Each row is a point on a tangle of strands that fork, close into loops and nearly touch. The rows are in no order.
In the rows, zero is written as 128.
Points whose rows are less than 74.9 apart are linked; no others are. Some points are linked to none.
nim: 119  90  112  169  139  126  144  146  125  117  139  169  135  119  116  145  130  129  121  103  88  100  138  133  152  132  118  99  150  109  135  118  78  137  119  121  128  144  143  123  129  87  133  149  110  109
fudum: 114  145  114  97  137  141  135  136  119  183  129  108  147  130  133  134  122  122  136  123  153  135  81  111  149  142  113  125  100  139  122  141  156  103  113  113  153  133  115  118  104  168  148  133  115  130
fel: 159  123  76  129  154  142  143  124  101  148  148  149  129  128  157  139  133  115  157  97  101  128  137  147  128  121  142  96  96  123  135  122  135  113  93  121  114  156  143  116  130  151  141  98  123  155
figoz: 153  95  112  133  153  131  143  128  135  105  153  178  134  105  111  171  141  125  160  99  115  104  136  138  124  137  140  112  120  110  121  119  67  130  129  125  132  153  114  130  141  141  120  98  108  157
vetuf: 120  144  171  132  99  112  124  116  131  132  112  92  115  142  134  118  106  139  92  123  154  123  102  125  110  122  131  148  162  139  135  142  151  131  125  123  146  120  126  118  121  100  142  161  145  93
sopi: 150  112  138  141  132  120  132  138  159  104  157  153  117  124  101  180  131  128  160  106  158  125  180  128  111  148  136  119  126  115  117  114  69  103  136  157  124  126  114  138  136  124  104  92  113  141
tibu: 125  111  149  138  136  133  132  138  139  126  127  154  136  101  119  129  127  121  105  97  105  108  103  96  168  146  111  100  130  117  145  118  110  134  116  103  154  162  122  117  104  146  171  139  139  107
ruve: 145  153  134  108  126  135  113  116  144  112  129  111  125  131  114  119  149  128  139  163  148  137  162  128  113  104  144  138  121  155  108  109  118  159  171  153  100  104  107  139  147  139  96  107  122  144
nuzi: 123  117  186  149  115  114  111  120  136  94  111  142  117  121  114  145  118  137  97  131  114  88  115  144  117  134  132  129  168  111  119  130  102  150  134  118  154  130  119  126  127  85  128  140  116  114
vogu: 151  125  130  123  135  123  125  114  134  117  131  142  132  121  130  125  131  126  142  139  135  116  134  139  110  114  144  133  128  116  122  115  108  147  144  129  119  133  114  128  147  138  109  110  124  156
gov: 123  90  122  157  143  129  141  143  125  112  136  174  139  108  109  145  137  125  119  109  80  87  119  131  151  132  120  104  144  111  127  116  74  149  125  116  138  154  126  131  126  104  136  143  103  120
Nege: 123  131  163  145  115  121  134  141  179  109  147  109  114  146  108  165  127  134  141  103  168  148  192  131  93  147  109  160  120  124  114  123  102  94  131  165  107  86  110  153  112  124  110  108  134  119
gak: 106  119  173  142  119  112  136  151  167  132  131  133  118  135  124  151  117  132  126  68  156  118  121  114  152  159  109  108  145  118  132  124  117  89  99  120  160  131  118  131  92  127  145  141  156  98
nad: 132  122  70  136  128  128  127  129  81  144  120  140  127  140  152  110  133  122  118  139  95  145  128  135  146  114  141  89  119  124  149  134  168  122  103  113  115  144  178  111  138  97  134  138  138  125
temi: 130  113  94  146  129  144  143  132  108  143  119  154  140  126  140  109  124  125  102  115  95  124  117  109  156  121  125  86  130  123  159  130  140  136  107  102  122  149  169  98  123  112  156  139  143  106
dad: 119  105  165  147  119  124  119  128  131  97  109  154  123  111  114  132  128  133  96  133  95  86  104  132  126  126  127  120  162  112  132  124  101  161  137  108  150  144  119  130  128  96  139  144  113  116
rupal: 130  141  187  143  121  101  114  123  168  97  137  137  115  133  97  179  119  129  114  116  158  97  143  144  101  150  129  144  141  115  97  135  86  110  121  143  152  113  106  137  116  112  108  111  119  119
veso: 119  146  139  101  135  120  117  120  118  148  113  118  138  118  125  119  133  126  109  164  127  113  57  117  135  122  142  138  132  138  131  138  153  140  135  109  150  155  116  133  127  146  133  150  108  135
sev: 86  152  104  109  128  148  122  120  85  131  136  114  132  131  125  117  147  146  142  187  141  167  126  128  135  117  137  169  109  156  113  145  174  132  155  155  131  88  144  133  140  125  111  142  127  168
Mupa: 116  158  119  115  130  123  111  117  118  132  128  112  133  133  125  110  138  134  135  176  151  137  125  133  119  111  147  155  126  145  116  133  149  148  154  143  126  111  124  137  147  135  103  137  114  151
Fovi: 130  110  109  134  114  127  111  124  105  109  100  152  126  122  130  96  140  132  127  156  94  108  118  142  131  104  141  111  157  104  130  121  128  184  137  115  133  142  139  134  153  99  119  138  131  129
satuv: 102  152  121  128  120  132  135  126  132  145  124  82  126  139  128  116  110  137  127  147  162  164  134  127  111  131  121  177  122  154  129  153  159  102  135  152  139  82  122  132  127  144  115  137  114  119
kivag: 142  125  111  114  145  121  122  124  108  131  113  147  139  112  132  113  136  124  124  154  99  104  81  132  133  116  146  117  128  118  134  126  133  156  130  108  135  165  121  135  139  149  125  128  114  147
Davev: 134  137  148  130  109  137  135  139  168  111  137  95  120  139  115  144  128  135  142  116  158  159  193  124  93  132  106  164  115  146  115  121  109  110  147  162  92  74  110  152  122  145  118  101  130  120
Seka: 140  136  121  119  123  139  131  130  152  108  137  86  125  148  125  123  137  136  161  134  139  166  198  121  119  135  102  162  122  155  124  110  134  110  156  157  60  88  128  136  136  128  112  93  136  119
Deru: 147  124  81  128  142  133  138  128  101  156  143  120  126  146  158  125  117  115  147  115  115  151  152  142  129  129  133  117  104  122  139  126  158  95  102  132  106  137  149  114  131  126  129  120  137  139
logut: 136  90  109  149  128  136  116  115  118  93  120  148  117  136  125  111  152  123  154  138  90  140  179  152  151  117  127  113  156  92  123  115  116  157  138  132  103  129  144  122  158  65  107  129  139  123
biki: 111  147  143  126  118  134  143  148  171  130  122  102  117  135  127  141  112  127  124  105  173  152  149  133  80  130  105  160  99  156  123  156  116  104  136  145  143  78  97  159  107  185  122  110  124  111
zup: 132  132  133  128  116  135  137  138  162  111  139  88  122  146  123  131  126  136  153  119  151  167  198  123  103  141  98  169  119  142  126  116  127  100  147  158  76  81  122  145  126  135  116  101  135  117
dozon: 105  114  158  138  128  113  144  154  173  132  147  137  118  145  126  159  124  121  151  62  166  122  131  127  134  164  110  113  128  116  128  126  107  80  100  132  153  125  111  145  94  142  123  124  148  116
Vakor: 136  121  156  143  126  119  132  133  167  112  154  133  117  133  112  167  125  129  147  106  163  133  178  133  103  145  125  140  125  115  116  116  90  99  131  159  115  111  111  140  128  121  106  107  128  136
Zutu: 121  101  121  148  143  140  143  147  135  129  141  169  145  106  119  136  131  121  122  79  98  110  121  103  176  149  108  87  124  117  141  117  102  126  101  111  143  156  139  112  106  138  168  137  138  107
pozo: 151  100  96  139  152  140  148  129  110  123  138  170  141  111  137  136  135  120  144  97  81  107  120  139  141  121  134  98  116  112  130  123  103  142  105  113  122  159  134  123  133  138  143  117  123  146
Sudor: 132  118  169  120  135  119  121  111  148  97  123  145  125  96  114  144  133  114  104  131  100  84  84  127  120  136  134  133  135  105  118  124  92  140  139  105  148  161  99  141  119  150  135  123  110  141
fati: 91  143  121  96  124  131  121  120  86  150  121  128  141  126  126  120  147  142  120  182  134  135  63  122  138  115  147  150  124  148  120  146  174  139  139  124  155  126  135  133  137  121  124  165  125  158
Sirar: 126  108  141  131  112  125  106  118  120  96  97  154  122  116  122  103  139  133  115  157  96  92  106  140  120  111  138  119  165  104  120  120  115  188  146  112  146  138  120  137  149  98  121  134  119  129
tok: 124  128  125  129  109  115  127  126  108  144  121  106  123  142  144  101  110  131  107  138  137  144  118  124  130  121  134  124  150  130  149  136  158  124  125  123  128  133  153  115  138  94  130  158  148  110
Zekup: 141  123  100  121  138  141  146  141  114  166  138  131  138  135  154  127  113  114  141  91  125  133  121  124  145  139  124  94  105  120  133  127  143  101  92  115  126  145  141  110  114  149  148  120  142  129
Tofo: 129  119  145  133  119  119  121  126  119  122  106  134  128  120  133  107  120  132  102  142  112  106  94  125  126  117  137  118  154  121  143  130  131  156  132  108  141  148  131  125  138  112  135  146  131  118
Zivo: 118  155  157  108  127  115  127  122  169  129  126  113  123  119  119  143  122  119  115  116  163  114  109  130  82  127  117  160  107  144  111  148  103  119  138  120  140  111  93  147  113  179  128  120  118  129
golop: 160  140  104  109  128  145  131  137  131  137  147  119  126  134  123  145  136  131  161  125  145  156  182  134  102  118  126  137  97  155  131  109  111  128  156  156  89  111  117  138  136  165  117  96  121  150
nedot: 106  119  145  125  130  131  151  153  172  141  151  131  118  148  133  151  123  115  154  67  174  129  134  128  109  152  103  131  107  124  125  132  110  87  114  130  144  116  105  148  94  165  123  113  150  128
Diba: 87  151  110  115  127  149  130  123  98  136  133  106  134  126  128  122  132  147  134  175  150  172  125  126  127  127  128  177  108  164  121  151  168  114  148  158  140  77  134  130  139  141  113  140  117  154
nepip: 122  91  113  162  131  133  142  136  119  118  128  165  131  122  129  129  127  131  119  108  90  117  142  135  146  123  121  102  151  105  145  125  99  139  118  117  117  136  154  115  135  83  136  150  130  114
Tadu: 145  114  69  146  142  147  145  132  100  146  132  156  135  125  155  121  133  115  123  95  77  131  130  128  153  118  131  71  104  123  143  125  143  122  84  103  114  149  173  104  120  122  157  122  130  124
Ripaz: 111  174  158  115  122  109  107  108  144  121  114  97  128  124  113  123  126  130  104  161  161  123  107  135  92  114  140  177  130  156  109  154  137  146  146  131  145  95  107  135  132  151  117  138  106  123
pidap: 145  116  82  136  140  143  145  136  102  155  135  141  133  132  160  124  120  114  128  92  99  139  135  125  150  130  128  78  105  118  141  125  149  102  82  110  116  144  163  102  119  126  154  122  140  125
suse: 129  140  117  94  138  133  126  141  117  177  129  116  152  121  132  131  124  118  132  117  139  130  81  100  165  149  113  106  95  126  126  130  152  111  111  106  153  155  121  119  94  175  169  127  120  127
Tuk: 144  121  60  140  140  137  132  127  85  143  125  154  132  129  155  117  144  121  127  125  75  133  123  139  149  105  146  75  108  125  142  129  157  133  91  109  118  152  172  115  131  115  142  123  120  138
gisa: 134  105  118  134  141  137  151  145  129  145  141  151  135  124  143  135  116  118  144  73  117  124  129  123  151  147  119  92  119  111  134  123  116  101  90  119  129  146  137  116  114  142  149  124  151  126
Nimeb: 117  107  149  155  121  133  139  135  134  124  120  149  125  118  129  126  115  136  96  106  114  109  117  112  147  132  118  104  159  118  154  125  113  133  118  108  139  142  141  108  122  100  150  152  142  99
kitak: 119  115  93  136  106  129  114  133  94  118  97  156  127  126  132  89  139  134  115  157  90  113  114  134  135  102  137  102  155  110  147  130  136  179  134  111  131  146  158  130  149  95  128  148  137  115
sorak: 108  148  83  109  136  136  115  120  72  145  138  133  132  139  138  126  155  136  151  177  121  154  126  141  141  109  148  140  102  139  116  133  180  129  132  145  123  121  154  128  139  116  112  133  129  178
romik: 150  106  126  150  140  116  133  132  153  96  157  158  122  120  100  176  125  127  157  106  142  112  167  134  125  147  140  112  138  107  114  120  62  109  131  148  141  137  115  134  137  113  101  96  98  135
gedo: 119  132  136  125  106  114  114  128  106  128  102  125  125  130  135  98  125  138  99  163  124  115  85  122  127  111  144  117  159  134  150  136  153  158  138  115  146  148  140  128  140  103  132  158  133  111
Tul: 145  127  93  120  148  135  132  132  94  153  122  149  146  118  141  119  133  120  122  134  94  118  90  124  156  122  138  90  110  129  140  130  149  136  102  108  133  164  142  118  124  147  146  124  119  137
boko: 157  147  64  115  144  137  113  119  101  123  144  128  115  147  142  136  163  125  179  143  106  159  189  144  134  111  145  121  97  141  136  106  161  128  136  147  81  135  150  118  142  128  118  83  121  166
Zus: 118  124  110  133  106  130  134  128  104  141  114  127  128  140  144  101  118  136  91  142  129  136  108  107  142  119  131  102  154  129  170  138  159  128  125  108  131  145  168  101  132  91  146  153  151  92
dube: 125  133  103  126  129  126  137  129  117  155  138  92  126  151  143  112  108  122  142  128  142  159  149  132  120  134  121  153  117  130  136  133  159  95  120  142  113  112  136  121  127  125  118  135  137  125
poka: 125  111  171  157  111  120  110  115  136  93  119  131  112  133  123  127  124  136  116  136  122  120  149  147  126  132  133  127  175  100  123  123  113  151  135  137  131  116  133  125  143  62  115  139  128  114
muz: 122  144  146  109  126  120  124  123  123  152  114  106  134  124  130  117  120  128  103  144  141  117  68  109  136  125  132  133  137  142  133  138  151  129  128  107  152  149  118  124  119  141  145  152  121  116
ril: 131  137  166  125  122  108  112  111  139  115  115  120  125  124  128  118  119  128  112  144  135  104  101  135  104  117  141  146  145  122  118  129  124  154  138  119  140  131  112  130  138  124  118  134  124  135
sisod: 103  152  82  109  134  154  124  129  91  121  142  105  129  141  133  136  148  152  161  174  122  183  170  127  145  130  112  166  97  171  118  133  177  106  156  160  93  86  154  131  135  131  115  110  120  154
Likad: 121  161  127  122  127  129  119  120  134  128  130  97  131  130  122  114  131  135  133  164  158  148  148  130  111  116  134  164  119  158  117  134  138  137  155  152  117  92  118  140  140  149  105  126  111  139
Moko: 111  166  113  107  135  136  106  120  114  123  126  121  128  131  118  113  159  140  144  192  147  146  139  129  130  105  150  150  122  155  105  128  152  160  169  155  116  107  125  143  146  134  94  129  120  156
sufur: 130  127  163  120  117  114  100  109  132  95  101  141  121  120  122  114  133  128  109  161  115  91  98  138  107  115  146  136  157  109  112  123  119  180  148  113  146  136  111  136  143  113  117  126  116  134
lirof: 127  124  160  125  122  120  119  122  126  120  104  129  125  113  127  114  124  127  89  142  110  98  77  113  130  124  134  120  150  125  144  128  131  155  136  100  148  161  117  125  124  129  148  148  126  112
vot: 139  133  131  126  127  131  123  115  148  103  136  89  122  149  124  112  142  132  155  144  139  156  190  123  125  133  114  159  132  139  121  109  140  121  155  153  68  100  131  130  142  110  105  101  142  125
bafe: 152  114  80  135  139  128  126  121  94  126  121  153  131  130  145  111  136  124  144  134  89  126  134  150  138  103  148  103  127  111  133  124  136  151  115  120  115  145  150  124  147  117  122  123  130  148
peda: 131  123  146  120  130  128  135  139  138  148  125  129  137  117  133  122  115  120  119  96  132  116  96  100  155  143  114  106  124  122  135  124  129  116  111  105  149  156  119  120  104  154  164  134  146  113
Salod: 150  133  126  106  145  121  124  116  134  123  129  145  136  110  127  130  134  121  134  141  130  106  105  137  108  118  144  132  116  122  122  120  106  146  144  114  125  151  107  136  142  164  116  109  112  159
sonil: 124  142  99  125  128  128  124  125  119  135  140  86  128  151  133  108  123  134  149  151  139  166  170  130  124  135  116  168  119  144  131  130  163  105  142  153  95  100  140  131  136  123  111  124  130  129
giduk: 128  111  83  143  124  136  138  130  99  138  121  143  129  137  151  106  122  121  107  122  100  142  135  122  145  120  127  91  132  118  161  134  151  120  106  106  112  141  181  100  134  93  144  144  151  106
peka: 108  111  159  154  125  121  136  148  154  125  131  149  124  119  118  149  118  134  111  78  131  108  123  106  166  158  109  96  150  120  142  118  105  105  103  116  157  142  128  121  101  121  155  145  142  91
bof: 144  153  88  111  135  142  123  128  115  135  144  111  129  141  129  130  141  134  161  153  136  160  175  135  123  117  129  145  102  159  128  117  143  124  154  158  88  110  132  132  138  151  110  104  117  151
gono: 140  111  148  142  131  121  127  119  136  113  129  141  127  122  131  129  119  128  134  123  128  115  133  141  120  126  136  130  143  106  124  120  103  136  129  127  126  132  121  125  143  113  116  125  130  142
viv: 137  109  157  155  132  116  123  121  147  98  135  151  122  120  113  153  121  131  133  123  126  107  146  143  126  136  137  124  153  101  112  121  83  132  130  135  142  128  117  130  141  92  109  120  107  132
Mufoz: 81  149  112  94  128  146  124  117  78  136  127  131  136  122  128  116  152  146  133  187  138  151  88  127  128  110  146  170  108  154  108  146  174  143  149  135  151  102  138  136  141  128  117  153  134  181
lonuz: 124  105  110  155  139  147  146  142  124  135  133  169  147  113  128  123  130  124  108  92  92  113  121  100  168  135  111  88  127  119  154  120  116  139  106  105  133  152  155  100  110  125  170  139  141  105
bivi: 102  142  124  116  102  116  116  130  89  140  110  121  127  140  134  102  134  142  104  176  137  134  81  120  136  113  150  123  154  141  146  142  172  145  140  125  148  143  152  129  141  92  128  168  136  115
sif: 136  125  145  138  124  125  136  125  155  124  146  116  122  136  127  136  119  128  146  112  155  140  171  132  102  134  122  154  123  118  125  117  112  109  132  151  106  107  117  135  130  128  113  116  138  137
zate: 161  127  111  109  118  150  139  151  141  132  147  113  117  140  118  162  135  130  172  103  142  169  197  128  95  130  109  137  96  158  131  106  101  116  154  161  83  104  120  147  127  169  125  91  127  141
gerog: 128  144  119  106  142  131  137  131  131  165  133  118  138  125  135  126  118  117  135  119  147  120  91  122  125  136  123  129  105  134  125  136  133  110  120  116  138  143  112  128  119  172  134  123  120  139
kisep: 124  129  135  114  134  132  143  138  162  143  148  135  122  129  130  150  125  117  146  89  165  122  128  128  95  141  110  132  100  134  122  130  98  104  127  127  132  127  102  147  113  179  126  108  137  141
rebo: 121  136  133  113  118  128  134  133  119  169  119  105  140  133  136  116  113  130  105  126  153  132  87  96  151  129  123  115  133  139  137  133  158  113  116  109  150  142  130  112  110  135  156  150  135  101
fav: 126  168  125  99  132  139  108  122  133  114  120  114  125  125  110  119  164  135  138  186  146  139  148  126  121  96  152  137  118  170  99  118  131  167  181  156  109  102  106  146  148  146  92  117  114  147
muga: 140  129  80  125  135  125  118  126  84  137  116  149  133  130  143  111  140  128  136  156  95  124  112  145  143  105  154  104  125  121  133  131  154  150  118  119  127  150  152  129  145  122  119  130  124  149
laga: 146  119  122  133  134  128  117  111  132  106  135  110  120  148  132  107  141  125  160  144  123  152  185  135  133  129  126  143  137  116  128  112  142  128  145  146  81  121  138  122  151  97  105  109  150  135
tavov: 122  149  181  141  110  118  124  128  176  106  135  108  117  140  103  161  124  135  119  111  170  134  176  135  86  137  116  169  122  132  103  136  102  114  130  160  120  73  102  145  112  127  115  111  133  117
gobav: 125  124  185  153  104  113  111  114  136  100  117  116  107  137  127  128  115  139  105  128  135  121  139  146  114  134  131  138  171  110  127  130  124  144  131  135  133  113  133  120  134  69  124  147  140  108
vavep: 129  104  130  148  123  126  136  131  121  127  121  141  126  126  141  114  112  132  114  115  110  125  128  130  137  125  128  109  151  111  149  127  120  132  116  116  122  138  148  114  138  97  136  150  145  116
Musu: 148  110  96  132  152  142  142  132  106  135  129  163  145  108  135  121  137  115  124  110  74  107  100  125  153  123  131  88  109  120  136  124  122  147  103  102  128  166  136  120  121  148  154  122  123  133
bima: 108  142  126  93  134  125  114  122  95  149  113  136  139  118  126  122  148  134  113  182  120  120  51  119  142  117  148  136  130  140  129  138  166  144  136  114  150  152  126  138  133  137  128  157  113  149
zaked: 135  125  173  153  129  105  113  123  158  89  136  147  118  125  100  170  116  129  121  122  138  94  143  143  118  146  134  129  154  108  101  127  78  119  126  139  155  125  112  134  128  97  106  110  101  123
Nid: 118  149  84  118  134  139  125  126  103  144  144  99  131  146  135  126  132  136  154  159  136  170  163  134  130  130  121  162  102  152  130  133  167  104  142  157  102  100  143  130  133  137  111  121  119  145
rulom: 123  162  168  117  119  106  102  105  145  112  113  107  127  129  117  118  128  128  105  159  150  108  106  138  92  112  145  164  140  139  107  139  130  161  150  127  140  112  109  132  136  136  112  131  115  129
Nemum: 147  136  117  100  153  127  130  121  130  136  133  143  136  105  129  134  136  116  133  133  123  104  88  131  117  127  137  126  109  123  129  126  111  134  135  108  126  166  108  137  129  182  127  109  110  157
Sono: 113  154  139  137  115  124  131  124  151  131  124  78  122  141  125  114  108  134  122  132  162  153  151  129  96  130  120  179  126  147  125  147  145  111  134  152  127  80  116  136  123  142  116  128  124  113
periz: 117  119  133  134  127  131  154  145  157  146  147  109  117  151  140  133  109  122  149  81  160  150  159  133  107  145  107  149  116  115  132  127  129  80  113  143  120  110  118  134  108  139  120  125  152  122
kor: 136  113  147  119  147  127  136  125  147  119  141  149  132  99  122  144  133  112  134  99  116  97  94  120  135  149  122  116  116  111  125  124  90  121  121  110  141  166  104  139  118  168  141  115  127  143
nis: 125  135  173  142  103  109  115  113  135  118  117  99  112  140  134  114  110  136  104  129  145  127  124  138  107  126  134  150  162  123  129  134  138  139  129  132  133  114  130  120  133  88  127  152  145  110
rutug: 118  160  148  113  127  117  123  118  151  138  122  104  129  123  122  127  119  125  115  135  162  121  105  129  93  121  127  165  118  149  116  147  125  124  138  125  142  112  101  137  125  165  121  131  111  129
maf: 119  138  149  121  107  124  134  132  132  156  118  100  129  139  137  116  107  137  97  112  163  130  98  97  142  129  118  120  147  137  138  131  157  111  117  107  152  135  128  111  106  123  161  153  147  87
pirar: 127  97  115  145  144  135  150  151  136  133  149  168  138  116  128  148  126  119  147  63  109  117  132  119  168  157  114  81  122  113  133  120  99  103  86  120  137  149  138  123  110  142  153  128  142  116
Kebof: 144  107  108  141  133  127  134  125  108  129  127  140  130  130  146  111  120  123  133  123  104  130  136  140  136  118  137  110  136  110  142  126  128  134  114  121  114  139  148  118  143  109  125  135  143  137
terom: 142  118  128  137  130  123  130  121  134  126  142  108  121  142  137  115  119  126  150  123  137  152  174  137  118  135  122  150  129  113  134  117  135  110  128  146  94  115  134  124  137  111  114  123  146  134
sota: 125  121  185  138  128  109  116  118  150  94  121  146  120  109  108  158  122  125  104  122  112  82  100  134  119  142  128  134  150  111  112  129  89  132  130  115  155  144  105  134  119  118  129  126  113  126
moba: 117  93  140  152  131  128  131  136  127  103  119  167  130  107  109  134  136  131  105  126  82  83  111  131  138  127  123  113  154  110  130  117  86  162  136  110  145  148  122  132  129  96  138  146  105  119
zub: 142  128  129  105  153  131  131  123  132  134  133  139  136  97  126  129  136  107  125  118  107  105  79  118  143  143  128  113  108  113  130  125  111  133  126  104  138  178  107  136  111  185  149  116  120  144
vut: 155  146  151  105  114  148  124  125  159  104  130  97  122  130  104  138  153  127  141  144  140  144  178  121  111  109  134  134  117  171  103  105  102  145  173  164  86  91  98  144  141  135  104  96  124  134
Zimim: 104  134  115  110  121  139  147  151  139  177  123  87  138  154  140  126  104  123  139  94  174  154  111  111  141  141  103  130  109  131  123  143  159  88  112  116  163  109  117  118  88  158  146  131  133  101
kazev: 130  162  121  108  122  146  120  137  132  122  127  98  131  121  118  131  140  141  142  166  149  163  164  129  118  112  129  151  108  184  113  129  127  137  168  165  106  81  111  152  142  166  110  113  103  135
Retoz: 128  108  143  146  114  116  112  118  122  105  123  111  111  141  136  97  124  131  130  139  122  153  165  141  131  133  124  133  160  106  138  124  142  137  134  134  104  122  149  121  151  65  115  145  155  112
vavun: 132  97  141  153  121  131  113  115  130  92  121  142  116  131  123  119  137  129  137  141  109  129  163  149  140  123  133  118  167  94  119  118  107  157  140  134  120  122  133  125  152  65  106  131  129  124
sazu: 133  133  103  103  148  137  123  130  89  161  120  148  148  112  131  126  146  122  113  157  98  123  66  113  168  126  139  95  105  134  137  131  166  137  109  108  143  169  138  119  117  149  151  134  113  141
neruf: 147  93  80  152  147  140  145  129  105  120  134  177  139  118  136  132  145  121  142  99  67  112  137  146  144  108  134  96  120  108  130  117  103  151  107  113  113  150  148  121  135  112  141  128  121  140
fivu: 125  131  184  125  119  112  115  114  141  112  106  123  119  114  121  133  121  125  88  130  118  91  78  123  118  129  129  138  150  123  129  132  121  145  133  104  154  151  107  128  115  129  146  142  129  114
midud: 121  148  189  120  114  109  119  113  152  124  112  106  119  126  121  138  115  127  95  114  144  98  83  123  111  132  123  152  145  133  119  142  128  129  124  109  155  135  104  125  107  138  147  145  139  106
Dakov: 143  100  130  154  141  119  135  129  142  100  146  161  127  118  110  161  124  129  150  110  121  107  154  141  134  139  137  115  145  102  116  119  70  124  128  138  137  137  119  129  141  102  107  113  102  136
Zinu: 88  145  105  121  121  149  141  129  113  146  128  93  130  133  131  129  116  144  131  159  154  181  134  125  124  139  116  174  107  160  130  156  170  90  137  161  142  73  129  128  130  149  115  134  114  132
sibi: 141  125  101  118  135  139  137  144  111  168  131  135  150  125  144  125  118  116  130  96  120  130  110  106  163  142  117  79  100  123  134  123  150  111  91  107  139  152  146  104  100  156  169  118  138  119
dif: 126  132  77  117  132  127  112  130  74  141  107  164  133  123  135  113  154  134  129  173  87  121  90  138  150  105  156  98  123  125  131  132  165  156  113  117  139  157  157  135  143  120  125  138  123  151
gil: 115  108  160  157  128  119  138  138  147  119  128  147  120  116  120  149  113  134  114  92  122  104  120  123  146  149  119  106  152  115  136  123  97  111  108  122  148  141  124  123  119  109  137  144  133  107
Lobus: 131  96  122  148  123  126  110  117  115  94  120  129  113  140  132  97  143  126  143  141  102  155  181  145  144  128  118  121  158  100  135  122  138  144  134  129  95  129  155  120  158  58  113  136  156  110
nafik: 114  155  154  137  107  127  135  136  169  117  120  84  117  138  119  132  110  135  116  118  168  155  165  131  82  132  109  179  115  151  119  151  128  111  134  156  128  63  105  149  112  160  121  112  129  105
res: 131  131  138  115  134  126  138  134  140  156  130  120  135  123  136  123  113  117  130  101  141  116  95  113  135  139  118  120  118  124  127  130  128  112  111  111  142  148  113  125  112  160  145  129  139  127
Vuv: 129  125  94  121  128  132  138  132  98  169  128  115  134  145  151  117  113  120  118  123  127  148  119  118  150  129  128  99  117  130  144  132  166  98  100  118  123  137  158  100  123  115  143  142  142  114
voga: 149  141  122  116  133  128  118  116  133  122  132  128  131  130  126  120  137  127  145  150  145  130  150  136  110  109  144  138  119  133  120  112  119  151  154  141  108  122  114  131  147  144  103  108  122  155
nipob: 124  129  128  134  120  124  134  132  150  121  138  75  121  152  132  110  115  135  146  123  148  169  186  124  107  147  97  182  126  133  131  125  153  93  133  149  88  85  130  135  125  121  117  117  140  109
veb: 117  157  179  129  109  109  122  110  145  129  112  89  118  139  122  127  108  133  98  119  160  115  101  133  98  125  130  169  148  142  119  151  142  129  123  124  152  109  110  121  113  124  135  150  139  99
veka: 140  107  142  137  141  124  137  125  137  116  132  154  134  107  129  137  123  125  132  110  114  101  110  133  128  133  131  118  133  108  127  122  95  131  122  116  136  151  115  130  134  134  127  124  126  143
vamop: 130  126  119  130  122  118  132  126  114  151  130  98  123  146  146  103  106  124  125  130  138  150  134  129  126  128  128  136  136  126  143  134  155  107  119  131  118  124  145  116  134  105  124  149  147  118
Namu: 123  150  188  137  116  107  119  123  176  105  138  126  116  136  100  173  122  130  114  112  168  113  152  142  88  141  122  161  127  126  97  139  93  115  126  150  138  92  101  140  113  124  114  114  132  121
Fip: 148  151  137  109  114  147  126  134  152  111  126  87  124  128  113  134  138  134  145  143  145  158  179  123  109  114  122  145  111  179  109  115  109  139  168  167  91  80  104  153  139  157  113  100  116  125
ked: 143  127  114  112  139  134  127  141  113  160  127  136  154  109  129  122  125  115  115  115  117  125  94  94  173  144  118  87  100  122  139  123  148  126  107  101  150  167  136  111  97  167  178  127  129  117
zamaz: 124  127  89  113  133  132  118  132  80  146  105  163  140  118  129  113  153  132  112  172  86  117  73  121  157  112  149  95  123  132  144  135  166  154  116  108  144  165  151  129  131  127  138  142  120  135
nesi: 114  145  137  117  129  130  142  138  165  147  134  111  122  133  131  135  114  122  133  100  170  131  123  128  91  134  108  151  102  142  121  146  114  105  129  128  142  108  99  146  109  179  125  117  128  126

A tip is a point with one link. Name the tips that can be reached along the links from each point below, in the order of the rows.
vut: nipob
zamaz: Sudor, kitak, maf, neruf
poka: bivi, Retoz
Nid: Zus, sisod, zate

How many points has the smallest loop of links through each point below? Write 0 if it is on no loop.
zaked: 10
suse: 12
sif: 9
Tadu: 11
fav: 8
Nemum: 7
bima: 0
